Each row is a point on a landscape with many valleys, with its height.
From any point a ball takes the steepest step (drop divided by distance) to one of its 2 nearest points. It stops when none of these is lower. Distance is the straight distance between rows; heights are no part of it.
Vob (h 44.3): [145 161 132  95 164 105 138 114 101 127 151 111 141 137 110 164 134 177
 113  90  98 138]
kap (h 27.4): [146 109 154 120 130 155 198 152 145  98 165 135 141  88 116 150  89 152
 182 126 129 114]
nuri (h 65.1): [138 165 152 128 166 127 116 173 101 129 168  52 109  94 119 103 120 165
 174 111 137  92]
temab (h 22.8): [156 172  69 119  42 189 175  56 140  91 110 126 139 126 153 100 103 105
  88 148 159 176]
nub (h 33.7): [ 76  58 124 133 154 110 105 136 153 181 110 146 125 155 101 170 138 121
 170 110 105 146]
Fef (h 67.8): [136 128 130 115  76 127 149 117 136  93 118 167 154 120 140 115 119 108
 111 174 127 159]
pedis (h 30.8): [152 118  92  87 105 160 167 119 173  98 161 151 136  80 160 133 134 177
 158  80 145 175]
fodo (h 32.7): [100 186  95 144 104 142 115  89 144 157  69  87  94 165 120 135 111 108
  82 157 119 159]
difos (h 43.6): [115 107 149 135 192  37  85 154 111 162 121 136 133 162  53 130 166 109
 117 143  80  97]
Fusug (h 28.7): [124  74 129 139 129 101  91  95 120 149  92 189 151 178  98 160 165  72
  75 122 104 107]
bok (h 68.3): [120 104 162 146 166 129 161 188 106 138 155  72 135 105  88 146 102 128
 204 151 130  76]
zus (h 30.3): [ 91  69 134 129 146 129 152 159 160 162 124 147 125 130 103 166 122 143
 201 120 113 153]
liv (h 50.7): [144 119  84 107 134 141 150  66 133 161 115 130 140 172 120 194 154 142
 105  63 115 156]
tem (h 37.9): [111 113  77 137 141 107  24 127 139 179 103 145 102 172 128  94 178  87
  81 108 138  98]
kob (h 35.9): [120 128  73 145 147 138  43 122 141 173 102 115 100 158 140 115 156 127
  90  74 148  98]
Laz (h 33.8): [123  71 122 160 112 144 112  94 123 115 121 192 131 155 144 146 126  92
 107 109 144  93]
Rud (h 29.6): [121 202 113 116 114 113 114  90 125 141  85 105 114 165 114 124 135 111
  56 164 112 158]
pef (h 40.8): [114 135 125 138 149  68  64 141 119 168 101 134 113 165  91 113 162  99
  81 163  97 130]
teru (h 29.4): [168 131 136  76 137  82  90 114 111  95 141 158 154 116 139 115 190 143
  87 114 106 143]
suken (h 45.9): [123 110 186 149 182  50 121 176 109 153 139 131 141 145  69 125 148 112
 148 175  84 117]
guder (h 37.2): [152 187 154 132  98 127 118 104  94  67 149 116 139  96 160  81 102 125
  90 141 142 103]
gir (h 69.0): [147 158 121 119  86 143 148  72 120  99 111 159 153 139 130 137 129 113
  82 149 126 160]
rolu (h 39.2): [ 95 125 101 107 123  98  95 137 148 172 105 129 115 146 127 119 165 129
 132 145  98 183]
mifu (h 33.6): [121  74 149 156 134 182 194 152 154  91 155 147 138  99 129 149  81 136
 190 105 154  99]
Dutev (h 51.5): [123 126 162 114 159  82 110 171 117 136 157 105 126 105 120 105 136 165
 175 128 115 129]
fabo (h 45.2): [133  77 132 135 141 133 108 155 131 112 165 137 129 101 158 122 141 158
 182  95 130 112]
bul (h 49.6): [129 137 100 113 156 136 166  92 135 164 116 101 130 162 103 185 125 173
 125  75 105 156]
Gedo (h 16.2): [116 108 136 141 151 175 199 158 136 125 147  88 118 113 120 189  75 157
 194  96 135 112]
guza (h 38.2): [159 182 154 127  88 139 155  79 111  55 128 144 157 101 149 109 100 113
  81 160 133 124]
teza (h 33.2): [151 144  91 113 142 133  37 106 120 142 121 128 105 147 141 100 169 137
  75  78 138  96]
peve (h 24.6): [121  96 138 139 157 149 196 135 146 149 133 134 126 127 101 175 100 146
 178 103 117 128]
dosor (h 46.2): [130 164 118 144 123 142 120 125 125 132 128 121 113 133 145 112 113 121
  99 125 132 121]
pamar (h 25.9): [119 191 136 109 105  88 114 111 123 138  87 118 120 138 115 111 154 117
  80 198  93 184]
vazi (h 29.0): [161 148 114 102 167  87  58 120  98 129 134 124 116 145 125 105 168 168
  93  87 127 100]
Lozel (h 40.7): [185 148 108 119 117 136  96  73 106 104 107 160 146 162 118 131 146 105
  43  86 142 103]
sitet (h 61.8): [100  92 149 171 117 139 137 159 135 135 118 126 124 132 129 127  95  88
 158 157 140  93]
Ref (h 34.2): [144 125 151 118 123 137 166 124 117  89 150 139 150 102 132 136 119 150
 145 122 124 123]
Lelib (h 24.8): [108 150  93 115 151 151 132 139 139 172 142  59  97 120 145 135 119 179
 166  82 129 152]
muna (h 37.4): [102 106 104 128 119 119  98 105 146 171  99 149 123 166 120 156 158 120
 110 114 105 152]
fuba (h 31.8): [143 204  93  83 106 125  95 116 125 126 136 102 124 104 160  86 158 157
 103 130 129 177]
rabo (h 3.1): [113 142 125 122 150 158 190 146 148 158 139  73 114 114 107 174  71 166
 183 120 119 150]
dat (h 14.9): [142 155  95  96 147 162 150 110 134 133 151  84 113 121 138 152 130 195
 144  62 129 162]
vefa (h 59.5): [ 91  80 137 155 136 165 136 175 154 149 128 108 118 119 139 135 105 117
 202 123 144 104]
duve (h 33.5): [109 170 129 117 147  87 104 163 130 176 116  87  91 123 118  95 158 144
 133 180 101 161]
ziguv (h 38.5): [167 130  99 140 131 170  88  76  90 108 122 159 135 161 145 134 124 110
  49  74 152  61]
lub (h 26.4): [136 107 141 143 146  80  95 111 107 137 112 167 134 166  94 145 145  78
  84 131 106  83]
gumib (h 39.0): [138 123 166 118 151  94 154 117 104 108 141 144 163 122 100 155 125 140
 129 125 107 121]
bedo (h 63.5): [ 89  95 150 183  98 146 121 127 137 119 104 156 125 152 117 136  97  57
 125 168 140  89]
migo (h 31.7): [134 192 156 126 105 109 106 137 105  91 144 115 114  93 159  60 131 126
  95 160 138 124]
Sufo (h 22.4): [147 110 163 146 152  86 106 119  98 118 137 169 140 131 115 130 134 108
 107 125 117  69]
Duzo (h 21.5): [128 159 108 119  49 147 183 100 166  98  84 157 145 113 147 103 101  97
 101 214 146 179]
fufut (h 25.6): [138 148 138 123  95  93  87 145 114 108 131 138 122 104 177  63 155 122
 107 169 140 140]
vedom (h 28.4): [153 130 149 113 120  99 106 119 117 101 127 166 153 128 139 114 152 111
  84 136 119 129]
kapof (h 19.7): [146  90 142  83 138 137 196 159 153 113 162 156 148  86 132 148 117 184
 193 110 124 154]
gizi (h 20.8): [159 171 117  81 116 100  79 106 103 112 140 120 140 113 151  82 176 164
  87 101 122 147]
Rere (h 19.9): [123 126 154 151  85 105  89 146 119 105 120 160 130 104 161  57 130  79
 103 176 150 127]
Defut (h 38.3): [124 165 109  97 107 104 101 126 145 149 115 107 113 125 138 108 160 146
 111 147 113 201]
gug (h 44.4): [149 189 119 116 133 160 194 103 115  86 143 104 140 113 129 150  88 171
 112 104 135 135]
gito (h 51.6): [160 108  65 105 127 178 140  51 146 129 131 147 145 175 130 183 175 138
 112  43 139 163]
Zot (h 24.9): [141 130  64  87 121 168 164 106 166 135 150 122 121 116 162 135 144 188
 157  68 144 191]
bev (h 49.0): [106 139 124 136 117 140 102 145 140 135 128 106 105 121 162  91 128 115
 135 145 142 133]
mikip (h 54.6): [ 96 101 135 140  98 177 132 200 167 129 138  81 106  70 168  85  97 122
 211 155 162 134]
budi (h 43.3): [153 170 118 134 113 128 122  82 111 108 108 126 138 151 132 126 116 119
  61 116 129 116]
diz (h 29.5): [124 159 141 124  79 150 202 133 155 107 101 142 144  96 121 117  78 100
 124 212 138 167]
nane (h 33.1): [157 142 166 118 104 110 133  96  91  61 137 174 167 102 147 111 137 112
  81 138 135 121]
fas (h 47.7): [128  34 134 130 139 135 119 135 138 108 161 180 135 123 141 152 151 152
 178  74 143 122]
Nobod (h 66.0): [101 114 171 149 155 125 172 203 119 148 134  82 125 119  80 153  94  94
 187 197 116  84]
tumo (h 49.1): [140  55  99 102 128 160 132 110 156  98 162 180 148 121 145 165 167 158
 172  61 153 139]
Pibar (h 29.7): [ 92 172 158 128 132  84 117 151 134 157  93 105 104 142  98 117 144 117
 109 212  94 171]
pem (h 23.0): [154 126 146 109 197  70  79 145  90 135 152 120 127 133 108 122 160 160
 129  77 103  97]
sute (h 41.9): [146 158 151 102 147  86 150 112  99 122 123 125 138 148 105 158 132 145
 106 133  94 142]
rudak (h 11.7): [152 147 100 124  41 171 168  80 134  79 117 174 147 105 150  98 100  90
  86 186 160 165]
gom (h 65.0): [118  98 174 181  96 125 119 120 106  93 122 175 148 134 136 123  96  48
 100 176 137  77]
par (h 41.7): [130 108 110 108 125 136 124 132 141 128 150 131 126 110 163 132 149 160
 150  96 133 157]
tupi (h 67.3): [130 114 158 131 161 133 142 173 109 131 161  75 123 106 120 148 107 169
 196  96 130  87]
kiloz (h 43.8): [ 97 121 135 174 127 193 187 135 132 128 127 107 111 128 135 149  52 110
 162 148 157  96]
sir (h 36.2): [153 100 118 143 131 144  92  89 125 126 133 165 134 157 136 142 140 110
  90  81 142  85]
Vuz (h 42.1): [136 130 138 146 181  51  76 143  95 177 112 139 116 183  66 120 153  91
  74 146  92  83]
vumu (h 66.5): [129 115 167 140  98 124 152 126 116  93 121 183 161 117 135 111  95  84
  97 174 136 116]
gamis (h 20.7): [137 185 152 129  93 104 127 114 114 101 100 138 130 127 133  98 134 101
  77 208 120 149]
gik (h 37.1): [146 146  99  83 107 138 141 122 127 102 152 133 146 104 150 113 150 169
 125  99 138 174]
bem (h 51.8): [ 99 109 123 144 100 151  97 176 153 141 126 103 103  91 179  70 125 112
 179 158 150 144]
Midiv (h 47.8): [135 164 109 120 147 171 195  88 135 121 129  95 128 141 106 183 103 169
 125  85 129 151]
kegof (h 15.8): [162 118 151 137 184  61  71 141  94 124 150 158 138 142  98 112 161 137
 102 106 127  65]
poro (h 31.1): [118  65 115 147 113 137 114  92 145 145 104 182 148 174 120 179 155  83
 108 102 132 114]
Ladab (h 62.4): [112 147 130 141 146 151 106 178 125 143 154  33  89  86 163  87 116 153
 186 107 155 103]
pove (h 48.9): [113  94 160 142 159  79 101 184 115 148 143 117 118 125 109  94 164 129
 175 151 117 118]
Luru (h 63.7): [101 108 168 149 132 134 176 177 135 129 118 117 132 119 105 131  80  98
 172 183 130 101]
soru (h 14.3): [124 131 151 139  76  98 109 126 122 112 111 174 129 109 142  86 149  83
  83 208 119 142]
medub (h 39.4): [ 94 134 104 157 136  94  46 149 135 203  89 128  96 165 118 101 171  95
  89 146 106 119]
fisob (h 60.0): [104 121 131 151 145 147 114 203 131 150 134  59  96 102 143 100 122 139
 203 143 146 100]
Domaf (h 39.6): [149 148 146  96 160 136 180 120 107  93 158 107 143  90 132 145  98 183
 142 106 130 134]
Nokib (h 35.6): [ 98  73 112 149 154 114 103 118 129 192 108 163 126 188  94 160 151  99
 129 102 105 116]
vasi (h 48.0): [138 164 139 107 155  95 120 142 112 125 148  98 126 105 137 118 144 179
 139 111 113 150]
Difu (h 16.3): [ 91 150  97 130 150 159 149 163 144 170 125  45  83 127 113 152  86 163
 176 110 138 146]
nepaz (h 36.4): [123 164 127 144  96 156 195  98 152 109 110 132 134 127 118 145  72 109
 115 168 146 143]
dudos (h 50.4): [152  62  93 107 125 167 128  81 144 122 145 165 150 151 144 169 173 130
 141  51 133 144]
gupu (h 57.4): [ 74  76 133 144 125 171 128 208 161 156 123  79 108 102 140 106 109 115
 225 148 160 103]
basaf (h 41.0): [121 143 122 173 102 178 192 102 133 122 121 112 122 140 136 151  58 119
 119 137 158 113]
Guren (h 38.8): [117  77 127 168 120 195 184 148 165 117 133 136 120 115 143 151  61 104
 195 133 160  96]

Where does a ball stop that starts at each point below?
suken | kegof
vefa | kegof
tupi | kegof
rolu | rabo
gir | kegof
gito | dat

Call two points neighbours if one is among the 2 nearest of the other. Go from one point of each pair to the other, from neighbour to neighbour, staying as low as possible. Name the highest point that can't be avoided.
gizi, soru | guza
dat, soru | rolu
kap, rudak | kiloz
rabo, dat | Lelib
gizi, vedom | teru
